Points on a hilly landscape, in no order, each with its height.
From any point a ball rolls to the lowest of the 2 points nearest to it. It stops when none of these is lower. Distance is the straight distance between rows; heights are no part of it.
zimef: [-41  14  48 -42 -46  12 -14  26 -25  14  34 -42   1   4 -39 -19  -1  -8
 -29 -10 -34  10  16   0  22 -24  38  -2  21   6 -14 -14 -38  22 -19 -22
   5  15  -5   6 -30  29  24  45  17 -41 -31]  (h 48)
Galu: [ 29  -7 -18  64  34  16   3 -10  11  28 -46  19 -24  35  16   3  23  17
  57  17 -12 -21 -22  28 -34  46 -18  27 -31   2   3  21  -7  11  17  29
 -36 -32   4   7  11 -28  21 -47  30  21  -1]  (h 316)
fabe: [-13   9  12 -10 -28  -7  -9  -7 -41  -6  31  -2  56 -20 -22 -23   1  21
 -10  16 -32  25   7  38   3   1  -5 -24  46  23 -10  -7  10   0  12  17
  -4  16 -33  -5 -43   0  11  17   7 -13 -10]  (h 52)
pamif: [-16 -10  36  11   7  20  -5  38  22  50 -17 -10 -50  25 -28  12 -15 -16
   7 -30 -12 -41 -13 -13  24  23  22  34 -31 -26  40  14 -55  28 -54  -6
  12 -28  25   6  28  26  17  -9  30   5 -26]  (h 502)
surok: [ 26  22 -21  11  31 -39 -22   6  19  14  -4  19   4  -5  31  20  19 -18
  23  26  13   1 -21   1  26  18 -14   1 -29 -17 -24  -5  -4 -23   2  -9
   3  -9  12 -17   9  -5 -23 -15   2  49  12]  (h 644)
Bage: [-29 -27  60 -11 -43  40  -6  17  -4 -13 -23 -19 -63  35 -41   4  -8 -18
   1 -50  55 -23   2   4 -18 -27   3   1  21  12  70  25  -3  11 -23  -1
 -12   6   8  13  34  -1  14 -27  14 -27   5]  (h 209)
Ren: [ 18 -16 -42  53  47  12  28  -6  35   2 -43  31  -6 -16  34  -3 -15   4
   4 -16 -22 -35   3 -34 -20  30  -3  42 -55   9   6  15  10  38  16  18
   7 -31   6  16   1  -6  -7  -8 -26  18   1]  (h 613)
Zem: [-18 -19 -13   1   4  22  50 -13  17 -24  -6   3 -19 -21   2  -8 -29   3
 -34 -52   8 -18  28 -48   8  -8  16  28 -19  14  22   3   5  24 -17  14
  33  12   5  13  25   3 -10  14 -41 -18  -6]  (h 152)
gukov: [-34   5  38 -36 -31  52 -21  42   4  -1  15 -29 -53  10 -34   2 -32 -12
 -36 -48  18 -20   5 -60   0 -31  40  13   9   3  18 -11 -49  16 -33 -29
   7  32  36   8   8  42   0  32  -8 -42 -28]  (h 168)
kalum: [ -3  24  29 -12   3 -22  -6  25   2  20   4  -6 -14  -2 -22   9  17 -27
  11   2   4 -15 -11  24  46   2  12   0 -23 -15   2   4 -28   1 -23  -7
  20 -18  -1 -10  -2   4   1  -3   9  23  -9]  (h 480)
gesag: [ -9 -16 -17  55 -17 -30 -28 -23 -12  69  28  31  18 -21  -4  17  12  -9
  21  16 -13 -24 -38  26 -10  51 -42  18  -2  20  40  11 -34  18  -7  49
  30 -32 -20  37  -5 -40   1 -23  29  -1 -22]  (h 243)
Sabi: [-10   9 -16  22 -12 -47 -38 -30 -34  37  62  26   7 -26  -4  34  -9 -18
  15  32  22  20 -22  16  16  16 -24 -29  38   4  16  21  -4 -20   3  21
   9   4  -2  -8   8 -25 -36 -23  21 -14   5]  (h 437)
lub: [-15  21  42 -56 -54 -14 -15  -1 -35   1  40 -47   9   3 -38 -19  26 -17
 -14 -17 -18  28  12  37  28 -49  35 -21  22   7 -31 -14 -36   6   6 -34
   3   3 -14   3 -47  25  20  45  15 -32 -27]  (h 76)
lelet: [ 22  -1 -36  -2   6 -34 -56  24  10 -12 -12   7  57  12  18   5 -11  32
   7  45 -66  39 -24  -2 -53  15 -33 -11  52  23 -34 -16  35 -41  42  15
 -19   8 -17   1 -28 -28   5  -2  31  29 -13]  (h 653)
gab: [ 10  16  46  -9 -18  -9  -4  -3  21 -11 -22 -23  42  18 -12 -25   9 -12
   3 -20 -20  -2 -17  19   1 -19  -7  -9   7  26  22  16 -17 -27  19  24
  16   7 -37   5  -1   8  27  -5  -3  -4  -2]  (h 123)
zosik: [-54  -8  28 -43 -27  57  -1  21  -7  -4  28 -27 -36   9 -30 -16 -36  18
 -45 -34  -4   3  29 -47  -7 -26  37  14  17  -1  -3 -22 -21  28 -32 -19
 -12  45  23  14   4  45   8  45 -12 -69 -24]  (h 145)
lel: [-18 -10 -23  15  -6  16  21  -4 -24  -7  14  21  44 -28   4 -16 -15  38
 -22  19 -49  12   9  12  -9  20  -9  -5  25  20  -4   0  27  17  14  28
  10  13 -30   3 -30 -10   5  12  -3 -16  -3]  (h 97)
monu: [ -2 -14  -6  29  32  24  10  38 -14  42 -15  18 -28  21 -20  -6  32  16
  25  35 -24 -28  -5  45  18  55   8  36 -26 -19  -7   6 -14  38 -28   4
 -18 -42  11   4  -4 -10  44 -26  38  22  -6]  (h 532)
reri: [-19 -32  38 -14 -44  38  18   1   3 -17  -9 -18 -30  16 -25  -8 -24 -11
 -18 -54  42 -25  16 -26 -11 -36   4  -1  14  28  55  13   1   4 -25   8
  10  29  -4  30  26   2  -6  -7 -17 -29  -4]  (h 185)
nese: [ -8  -3  49  22 -10  15  13  -2  10  -6 -35 -17  19  37 -15 -27   3   4
  18 -17 -30 -10  -8  31 -17  10 -11   5   4  19  39  28  -8  -4  13  30
   0  -2 -30   2   6  -4  44 -22  13 -11  -6]  (h 163)
kopo: [  5   8 -24  23  34  13  12 -10 -12 -20 -30  26 -31  17  20  10  -4  22
  16  29  25  28  10   5 -13  32 -11  -7  -8  -4 -14   6  39  -7  -1   6
 -52  -5  20 -23  30  -2 -10 -28  -7  12  43]  (h 665)
Zarat: [  2  -5  37 -64 -23  13  -7  -2  -7 -45  18 -32 -44  12 -24   3  12 -23
 -11 -28  84   0  16  15  10 -66  18 -39  10  -4  12  -4  -8 -18  -7 -48
 -13  27   9  10   7  13 -13  10 -26 -16  15]  (h 182)
Beri: [-10 -27  49 -47 -36  39   8 -25  -8 -36  -6 -41 -12  29 -25 -35  -5  13
 -26 -46  48   5  31  11 -32 -51  16 -20  23  26  34  -9   7   0 -16 -10
 -28  45 -10  32   7  26  12  18 -31 -33  15]  (h 161)
tuk: [-26 -22   3  12  26  52  36  28 -13  -7 -32  -8  -7  22 -18 -38 -10  29
 -24   9 -42 -13  27   4   4  19  31  25  -6 -12  -4  -2  13  32 -17  -4
 -16  -6   7 -10  -8  27  38   6   9 -15   7]  (h 657)
fanov: [ -5  22  19 -34 -54 -29 -15 -23 -33   5  69 -24  -2 -17 -18  28  12 -39
   3  -5  40  11  -4  10  47 -58   8 -47  29   2  -3  16 -24 -13  27 -29
  12  22 -16  -7 -21  -3 -32  15   5 -18 -10]  (h 150)
kefev: [ -3  -3  39 -15 -29  12  15  -9   2 -19  -4 -24   8   4  -7 -15  -5  -6
 -10 -26  26  -3   7   0   5 -35   4 -15   9  20  27  12   2 -19  -6  14
   8  25 -22  15  14   8   1  -2 -19 -17   6]  (h 159)
bilu: [-46  -2 -19   3 -21  -1  14 -10 -47  15  63  20  11 -45 -25   1 -11  16
 -22  15 -25   3  23  14  26  24  18  -7  27   5  -2  -4   8  37 -23  10
  20   7 -13  -9 -34 -10  -2  20  10 -34 -17]  (h 128)
mim: [-14   7  32 -49 -44  -6 -14   7 -26 -17  52 -22 -50 -11 -22  34  14 -38
  -6 -14  65  -6  10   6  35 -55  14 -45  13  -6  17  10 -19  -7   5 -38
   8  20   3  -2  -8 -10 -28   6  -6 -16   2]  (h 167)
lemam: [ -9   9  33   8   3   3  -6   1 -16   1 -14   6 -43  25 -17  12   9  -3
  25  14  45  10  -4  39  10   7  -6 -19   0  -5  36  28   2   0 -16   6
 -33 -17   2 -15  33 -12  11 -44  13  -7  26]  (h 254)
Luni: [  1 -31   5  62  -4  12  -5 -14  15  57  -8  11   4  16  -2  -2  31  -5
  41  -7 -48 -43 -25  33 -28  57 -36  42 -25   3  39  10 -37  33  13  46
  16 -44 -22  44  -8 -38  33 -28  38   2 -40]  (h 309)
tinu: [ 41  28  15 -46 -28 -20   3 -16  17 -12  16 -39  54 -10  16 -20  30 -25
  -5 -20  14  15 -18  10  16 -80  13 -16   3 -11 -39 -13 -17 -41  32 -34
  25  -3  -9 -13 -32  33   0  42 -13   3 -13]  (h 676)
giti: [-13  13  -1 -22 -17  -2  24   1   6   3  27 -13 -19 -31  -3  11  -7 -22
 -21 -29  13 -20  15 -38  41 -25  26   3 -19  -7  -1  -2 -22  14 -27 -17
  48  10  13  -5  -3   6 -22  26 -24  -6 -21]  (h 93)
pibem: [-16 -18 -10  18   1  15  31  -9   4  -1  -1  29 -68  -8  -5  21 -17 -12
 -10 -22  65 -23  21 -22   7   4  -9  16 -28  10  43  19   6  25 -38   3
  12 -13  26   6  48 -17 -24 -19 -20 -10  10]  (h 131)
Zizug: [ 24  28 -25 -13  30 -12  -4  20  -1 -36 -31  11  24   5  29  -8  12  16
   9  33   4  25  -3   7   2  -2   0  -3 -12 -24 -45 -19  29 -20  14 -23
 -29  -4  16 -41 -11  13   4   1  -9  36  26]  (h 655)
dip: [-51 -13   1 -22 -27  21  18 -10 -52 -15  47   3 -17 -24 -25   0 -14  23
 -30  -3  -2  15  40  12  15   5  25 -17  26 -12   3 -13  16  38 -23   1
  -6  24  -9  -5 -13   8   7  23 -11 -41   7]  (h 100)
rilo: [-28 -34   6  35 -29  24  33 -22 -13   8  -2  27 -51   2  -9  11 -19   9
   0 -25  44 -20  19 -13 -17  14 -21  12  -5  17  60  26  15  31 -32  24
  -2 -12  10  16  34 -23 -14 -26   4 -40  11]  (h 160)
sak: [-16  11  26 -17 -28  -2   2  16 -14  11  16 -19  39 -11 -23 -25   7  -4
 -18  -3 -40   0   7  14  23 -10  20  -2  19  13 -11 -10 -16   8  -4   2
  20   7 -24   6 -38   7  18  28   4 -15 -28]  (h 4)
Mosol: [  8 -19   5  81  -6   7  -2 -41  13  55 -19  16 -10  27  12  15  19  -5
  59  -8  -8 -27 -33  28 -44  35 -48  14 -21  14  42  22 -28  11  26  48
   2 -39 -13  31  19 -41  13 -49  36 -21 -13]  (h 259)
davor: [ -4 -14  30  61  -5  14  15 -28  18  16 -35   1   6  35   0  -3   5   5
  48 -17 -26 -11 -18  28 -42  25 -31   6  -3  24  46  31  -8  -3  30  46
  -6 -19 -29  10  10 -32  26 -46  31 -23 -12]  (h 211)
voto: [ -8 -29 -11  44   0  -9 -11   1   6  65   8  23   5 -16  -4   0  21 -13
  18   9 -27 -41 -18  14  11  53 -26  34 -31  -1  22   7 -36  37 -21  28
  34 -39 -12  38  -7 -23   7 -10  19  13 -29]  (h 285)
sipa: [ 27   5 -18 -31  23  13  22  32  11 -33 -31  -4  54 -12  15 -48   9  29
 -21  12 -42   0   0  -1 -19 -21  18  17  -5 -12 -40 -29  23  12  18 -16
   5  -9  -5 -22 -49  31  34  32 -17  14  -5]  (h 667)
levib: [ 40  18 -15  -7  15 -34 -27  17  33 -13 -25   5  61  -2  36  -7   5  -7
  13  15 -23  14 -25 -19 -13 -13 -20   1  -4  -6 -36 -18  18 -42  38  -8
   8   1  -2 -12 -13   0 -13   2   2  43  -3]  (h 635)
Soted: [ 45  12 -32  -4  33  -9   1  14  38 -26 -39  14  50 -21  45 -14  -6   9
   4  -8 -32  -6 -16 -38 -16 -11   0  21 -30 -12 -20 -16  26  -5  28  -7
  14  -8   2 -13 -17  14  -3   7 -28  39   3]  (h 628)
daruk: [ 16   4 -34  11  34   2  -4   8  -1 -32 -52  15   1  23  34   0 -11  31
  11  37 -13  38  -2  -8 -38  23 -10  -8   6  -5 -39  -6  51 -24  21   1
 -54   8  11 -25   8   4   7 -11   4  20  37]  (h 660)
tabi: [  6 -20 -41  32  22  13  17 -28  20 -33 -34  29   3   8  38  13 -37  34
  -6  -3 -16  38  14 -38 -63  28 -22 -10  16  20 -16  -1  60 -15  39  35
 -34  28  -9   2  34 -11 -22  -7 -12 -11  33]  (h 587)
Gav: [ 31 -12 -63  24  26 -38 -61   8   3  23  -1  30  16   0  27  17   2  24
  24  60 -52  11 -22  -6 -46  50 -35  15  26  21 -23 -12  15 -18  17  21
 -23 -13   1  19 -16 -47  -6 -20  35  46 -17]  (h 381)
tapug: [  2  -5   8  50  12  13   3 -15 -14  18 -31  18 -27  32   0  10  12  17
  39  23  10   4  -9  36 -24  36 -22  -5  -1   3  20  26   9  -2   3  32
 -40 -21  -1  -8  24 -23  19 -52  29  -7  17]  (h 281)
Setu: [ 10 -17 -70  60  24 -39 -58 -17 -11  31  17  27   3  -2  28  39 -25   4
  18  52 -27  36 -22 -18 -55  57 -28 -10  29  16 -29   2  10 -27   9  35
  -7  -5  14  20  16 -51 -18 -19  38  11   7]  (h 404)
ver: [ 43  20  10 -40  -5  -6   5   8  20 -30 -19 -31  70  -9  19 -46  23   7
 -11 -12  -9  19 -12  13 -16 -53  16  -1  -4  -8 -40 -27   6 -26  24 -20
  13  -9 -10 -17 -39  46  26  34 -22   7  -6]  (h 672)
Nepi: [ 21  17   7 -19  32   7  25  25  13 -19 -40 -22   3   3 -10 -19   1 -10
  -6 -15  -3 -21  -1  -4  23 -15  28  12 -26 -29  -6  -8 -19   1 -25 -25
  12 -26  19 -17  -1  39  10   1 -20  29   8]  (h 642)
Kam: [  5   4 -26  40  27 -24 -25 -19 -17  29  15  28 -46   0  20  46   4  -9
  24  40  56  21 -13  10   2  35 -26 -16  -9  -7  -2  14   1 -21 -12   6
 -24 -14  26  -5  53 -21 -21 -34  11   8  36]  (h 674)
vepu: [ 23  12 -12   5  12 -38 -36   0  17  -9 -18  -9  39  14  32  15  -7 -12
  11  24 -10  42 -23 -20 -13   1 -20 -30  18  -4 -41 -14  26 -62  30  -4
 -10  17   0  -7  15 -10 -11  -8  18  22  21]  (h 640)
mil: [-36 -33  36 -62 -30  53   9 -14 -20 -36   4 -38 -26  26 -31 -35 -14  31
 -45 -34  23   9  44   4 -28 -28  43   0  19   1   6 -27   5  21 -25 -27
 -41  41   5  26   2  48  23  36 -25 -43   8]  (h 143)
Dakes: [  2  22   6 -19  -2 -30  -2   3   2  23  33   4 -36 -23   1  41  14 -44
   7   8  42 -19 -10   7  57 -18   4 -20 -32 -24   1  12 -32  -7 -18 -34
  29  -7  16 -20   4  -3 -38  -1  -3  27  -2]  (h 470)
Vul: [ 47   5  -9 -24  12 -18 -46  44  44 -17 -38   2  63  19  13 -18  15  28
  17  30 -69  11 -28   0 -53   4 -40  15  19  20 -10 -14  27 -32  55  19
 -15  -7 -25   2 -34 -16  23  -5  16  45 -20]  (h 661)
vubib: [ 33   7  43 -10   9  -8   9  -2  41 -15 -29 -24   0  23  -5  -6  -7 -37
   9 -35  31 -24 -19  -5  19 -53  -5 -11 -16   1  30  22 -25 -45  10   3
  17   3 -12   3  33  20  -7 -20 -19  17  15]  (h 685)
sege: [ -2 -22  14 -47 -22  39  31 -52   9 -43   7 -21   7   6  -6 -30 -11  33
 -33 -50  40  14  28  -8 -35 -48   3 -21  20  22  14 -16  33  -7  -2   1
 -22  53 -18  40  14  14  -5  32 -60 -27  20]  (h 178)
biv: [-28  -1   5  20 -35 -37 -25 -10 -21  61  52  24   3 -32 -17  21   1 -22
   7   8   2 -19 -25  18  26  21 -14   0   6   8  38  19 -25  17 -24  26
  40 -16 -18  18 -14 -24 -13 -16  27 -11 -23]  (h 196)
voz: [ 15 -17 -51  46  26  10   7 -12  13 -10 -39  38  10  -1  44   7 -21  37
   8  19 -41   5   3 -23 -55  35 -24  10 -12  24  -9  12  41   3  43  32
 -23   0 -10   7   3 -24  -9 -11   0  -3  11]  (h 595)
bizit: [-20 -30  10  14   6  47  52  -5  18 -18 -36 -16 -14  15 -13 -28 -36  10
 -28 -51  -9 -31  26 -45 -16  -8  28  36  -7  17  31   7   2  28 -11   5
   5   5  16   7  23  22   1   2 -19 -23  -3]  (h 179)
tefim: [ -3 -12  18 -66 -35  18   6 -26 -22 -51  35 -22 -29  -1 -19  -3   6  11
 -13 -22  75  21  39  13 -10 -49  16 -40  20  -7   5 -21  18  -1  -3 -35
 -34  44  -4  19   0  10 -19  28 -39 -30  22]  (h 193)
Kag: [ 14  11 -51   6  10 -52 -43   4   4  -5  15  10  52  -8  26  21  -9   4
   2  38 -32  40 -24 -12 -22  21 -24 -19  44   6 -45 -20  29 -39  31   0
  -3  18   4  -6 -20 -29 -25   2  25  25  -3]  (h 646)
zode: [ 22  16 -14 -18  -6 -12   4 -22  12 -32   7 -14  55 -10  44  -6  -3  11
 -10  -5   7  32  -3 -19  -9 -36 -10 -22  13  -2 -35 -18  30 -36  32 -11
   3  32  -8 -15   2  12 -16  26 -26  -1  14]  (h 575)
kamuv: [ -5   6 -16  -3  -6  -4  31 -18  12 -17  14   4  15 -41  26   1 -14  -6
 -22 -29   6  -4  15 -40  24 -18   2   4 -14   8  -2  -5   9   5   2   0
  42  26 -10   0   4  -2 -23  18 -43  -6  -8]  (h 124)
fula: [  3  -9 -15 -13  43  39  36  44   6 -22 -34  -7  22   6 -11 -48  -3  28
 -31  13 -57  -7  15  -9   0   1  36  28 -11 -23 -29 -24  17  27  -5 -19
  -1 -13   9 -17 -33  27  46  22  -8   1   5]  (h 662)
Vebe: [  3  35 -17 -12  12 -29  -6  -1 -18 -13  10   4   5 -17  11  17  13  -6
  11  34  23  23   4  12  33   4  -2 -16  -5 -18 -33 -11  14 -14   1 -25
 -15   5  14 -33  -6   4 -15  -2  -4  18  15]  (h 650)
pip: [  8  34  16 -29 -37 -52 -38 -28 -14  -4  60 -20  21   2 -13  19  25 -38
  10  12  27  32 -15  27  36 -50  -7 -52  40  -6 -21   7 -13 -44  50 -28
  -7  14 -18 -21  -9   1 -18  14  21  -7   4]  (h 130)
bavu: [-48   4  12  -4 -43 -16  -5   4 -44  32  61   3 -15 -32 -27  17  -1 -20
 -11   6   6  -3   7   9  39   8  18 -11  21   2  18   7 -17  34 -37   4
  25  -1  -4  -4 -20 -10  -9   3  19 -27 -24]  (h 158)
Vone: [ -1   3 -41  40   8 -40 -52 -29 -23  25  46  30  25 -15   7  32 -22  -2
  12  42 -10  40 -19   5 -19  42 -27 -22  47   8 -10   6  10 -33   8  29
   4  11   2   2   2 -31 -31 -17  30  -2   6]  (h 422)
tilo: [-45 -14  21 -39 -15  43  17  10 -26 -21  17 -29 -14   3 -25 -28 -14  25
 -43  -9 -18  12  43  -6   4 -12  43   3  14 -12 -14 -22   1  34 -26 -22
 -13  30   3   2 -10  37  24  40 -12 -52   0]  (h 125)
dunak: [ 15  -3 -17   3   6   9  16 -30  16 -38 -30   1  31   5  34 -11 -24  26
 -15  -9   2  37   8 -30 -37 -11 -17 -16  15  15 -12  -3  50 -27  34  13
 -21  40 -14  -4  25   6 -17   2 -29  -4  37]  (h 581)
vubul: [ 26  -6 -61  57  36 -33 -29 -15  26  24 -15  29 -11  -2  59  33  -7 -13
  18  20  -1   3 -17 -40 -31  46 -27  13 -35   3 -22   3   8 -19  15  14
  -3  -8  14  18  31 -31 -28 -16   1  30  16]  (h 688)
nusal: [  8 -14 -43  18  46  24  15  45 -15  18 -12  31 -12  -1  -7 -13  27  35
   1  62 -40 -24   9  26  10  52   4  33 -21 -10 -23  -7  16  32 -11   1
 -20 -32   4  -4 -38 -18  36 -11  24  31   0]  (h 544)
gur: [-22 -21  56  10 -13  33  13   2 -12  -6 -37  -9 -70  50 -38   8   6   4
  22 -23  51 -12   6  35 -19   2  -4   1  12  -1  63  32   7  17 -24   1
 -39 -20  16 -11  39 -12  22 -48  25 -20  22]  (h 232)
fegi: [ 14  25   5 -12 -10 -49 -13 -11  13  15  42  -3   5 -13  20  33   7 -49
  12  11  33  -9 -18  -6  47 -36 -15 -28  -8 -14  -6   7 -12 -42  22 -29
  24  17   0 -20  13  -4 -42  -2   1  21   6]  (h 461)
diso: [  3   5  28  -4  -9  -5   2  25  21  25   0 -12  41 -19 -21 -19   4 -22
  -7 -16 -51 -24  -3 -10  26   5   8  17  -6  -1  -2 -12 -28   8 -11   9
  44  -8 -16  17 -28   7   4  17   4  11 -36]  (h 54)
lugul: [-13  14  34 -34   8  17  12  31  -5 -13 -15 -30 -38  10 -25  -5 -10 -13
 -19 -17  14 -14  15  -4  30 -23  38   4 -13 -19   4  -3 -33  12 -41 -32
   7  -9  28 -13   6  31   8   8 -14   0  -5]  (h 647)
Kidid: [-15 -22  41  23  -4  41  37   4   8  -4 -49 -31   2  34 -18 -32 -22   6
  -7 -37 -22 -26  14  -6 -19   1  17  25  -3  17  37  20  -8  16  -3  12
   2   0  -5   2  15  20  32  -8   3 -16 -12]  (h 203)
Fef: [  8  30  -3 -42  13   3  27  17  -3 -24   1 -26   6 -16  -4 -14  18  -3
 -11   0   7   3  11   2  30 -32  33   0 -14 -42 -48 -24 -17   5 -18 -48
  13 -17  30 -33 -23  34  10  34 -21  12  -2]  (h 648)
mulom: [ 34  -4 -38  41  35 -12 -36  12   9  31 -23  32   1  12  22  10  21  14
  39  48 -31 -11 -29  11 -26  53 -32  23 -19   4 -13   3  -3 -10  16  24
 -25 -23  -2  14  -6 -31   7 -28  20  44  -6]  (h 353)
vevez: [ 19 -11 -44  70  29 -30 -44 -30   8  52   8  22 -34  14  42  45   0 -26
  30  32  29  10 -29 -20 -28  45 -31  -4 -23   5 -12  12 -13 -25   3  25
  -8 -19  24  26  59 -34 -29 -29  22  14  31]  (h 682)
petaz: [ -8  -4   6 -16  -1  13  28   7  10 -19   5   2 -50  -8  -8  14 -18 -25
 -21 -31  57 -25  16 -27  24 -29  12   2 -21  -1  28   9 -11   2 -35 -21
  24   3  26  -3  30   0 -31  -5 -32   4   3]  (h 101)
Lozin: [  0   9 -16  14  22 -15 -24 -18 -28  -8  10  17 -22   9   8  30  -4   5
  22  44  35  47   7  14  -2  31 -17 -31  18 -13 -15   5  29 -24  -3   5
 -42   6  17 -22  34  -8 -18 -29   9  -1  46]  (h 670)
seg: [  8  -2  14  -2  17 -13  -6  34  28  50  11   0   9 -21 -24   0  21 -28
  -4  -4 -46 -37  -4  -9  41  30   5  28 -27 -22  -2 -20 -41  32 -32   2
  46 -28  -2  14 -28   7  -9  21  17  35 -44]  (h 77)
dud: [  2 -17 -23  59  17  13  26 -31  20   0 -32  27  -2  -3  33   6 -18   8
   6  -9   3  -9  10 -27 -30  27 -24  18 -26  24  18  23  17   9  22  33
  -3 -13   1  10  27 -18 -22 -21 -14  -9   8]  (h 604)
Bog: [ -7  -9  -6 -41 -15  19  30 -42  -3 -53  19   5 -15  -7  -8  -4  -5  22
 -18 -31  58  24  35 -13 -12 -31   0 -22  19  -2   4 -21  41  -7   3 -12
 -23  47  -7  10  28  -1 -23  24 -52 -19  27]  (h 192)
rosuv: [ 48  -5 -48  27  52  -6   7   4  54 -16 -55  36  27 -20  54  -1 -20   3
   6 -19 -34 -19  -8 -54 -28  11  -7  40 -54  -5  -6   7  23  13  36   2
  12 -23   5   9  -6   3 -15  -7 -37  41   1]  (h 621)
mun: [ 42  16 -12  -5  46 -12   3  27  28   1 -33   8  14 -14  11   1  14 -11
  16   1  -8 -21 -14  -6  26   3   4  15 -40 -32 -19 -11 -11  -2 -10 -14
  20 -31  13 -15  -9  20  -8  -4 -18  63   0]  (h 636)
kubi: [  8  15  -8  22  -1 -57 -34 -20   8  39  43  24  19 -16  19  34   1 -35
  16  24  12  -1 -29  -2  28   6 -28 -22   6   4  -1   7 -13 -40  17   3
  22   6 -10   0  13 -23 -38 -11  10  19  -4]  (h 450)
vekiz: [ -5  16 -58  -8  14 -22   5   0 -24 -14  41  36  35 -44   6   6  10  28
 -14  41 -36  18   6   9  16  28   4   4  26  -7 -43 -23  27  21  16 -14
   5   3   1 -37 -51 -11  -4  29  -2  15 -14]  (h 563)
Vorov: [ 31  24  41 -43 -13 -18   1  -1  19 -21   3 -37  10   8  -3 -11  13 -34
  -8 -30  28 -10 -14  11  25 -69   9 -17 -11  -9  -6   4 -31 -45  11 -20
  21   7  -8  -5   2  31   6  10 -19   6   6]  (h 681)
zata: [  0  11  -4 -57   7  18  40 -19  -7 -51  -2 -29   3 -10  10 -21  12  18
 -27 -16  26  19  25  -2   7 -44  33  -1  -7 -27 -41 -27  11   7  -6 -42
  -8  10  15 -20 -15  38   9  41 -44 -14   7]  (h 651)
tuli: [  6  37  28 -40 -41 -36 -23 -12 -12  -2  40 -30  34  -4 -26 -12  35 -25
   0  -3  -5  23  -9  45  32 -44   5 -30  26   8 -26  -2 -19 -22  33 -18
   5   0 -27 -13 -38  10   5  30  12  -3 -15]  (h 104)
git: [-29 -10  28   0   9  36  24  29 -15   1 -27 -13 -41  20 -27 -14 -14   5
  -8 -10   5 -15  22   0  14   8  28  20 -13 -13  20   7 -12  32 -42 -11
 -11 -14  26 -13  19  24  20 -10   6 -13   4]  (h 652)
Laru: [ -1  23 -36 -12  -6 -17   9 -24 -14 -23  27  11  45 -35  28   7  -1  20
 -10  13  -9  32   6  -4   4  -3  -4 -15  25  -3 -34 -17  32  -7  28  -5
   7  30  -6 -22 -23 -10 -17  29 -22  -1   2]  (h 570)
vif: [  6   5 -54  -9  35   2  10  42  -6   2   9  32  14 -25   0  -9  25  35
 -12  59 -46  -8   8   9  15  29   3  25  -3 -12 -39 -26  24  29   4 -11
  -1 -22  -1 -22 -58 -13  17  10   6  36 -14]  (h 554)
vige: [-22 -17  16  32  11  29  11  27  -4  54 -19   3 -47  27 -18   4   8  -1
  19  -2 -10 -33  -7  19  13  45   9  37 -29 -19  28  13 -32  47 -47   4
  -3 -40  23   9  22   0  33 -26  42  -8 -13]  (h 517)
Pegid: [-27   7  50 -14 -13 -10 -24  31  -1  34   5 -10 -55  11 -31  21  10 -32
   8 -10  11 -28 -17  19  43   9  18   3 -17 -13  33  18 -44  22 -46  -4
  20 -29   5  -2  15   2  16 -14  31   2  -8]  (h 490)

Call two points neighbours if one is among the 2 nearest of the other. Go from one point of each pair to the other, from neighbour to neighbour, staying as low as possible. Name the highest point that can't be avoided.
tilo and mun: lugul
sak and giti: Luni
giti and gab: reri
tilo and sak: bilu

For each start below, name the point where the ball stops.
tefim: sak
tinu: mun
Lozin: mun
dunak: gab
lelet: gab
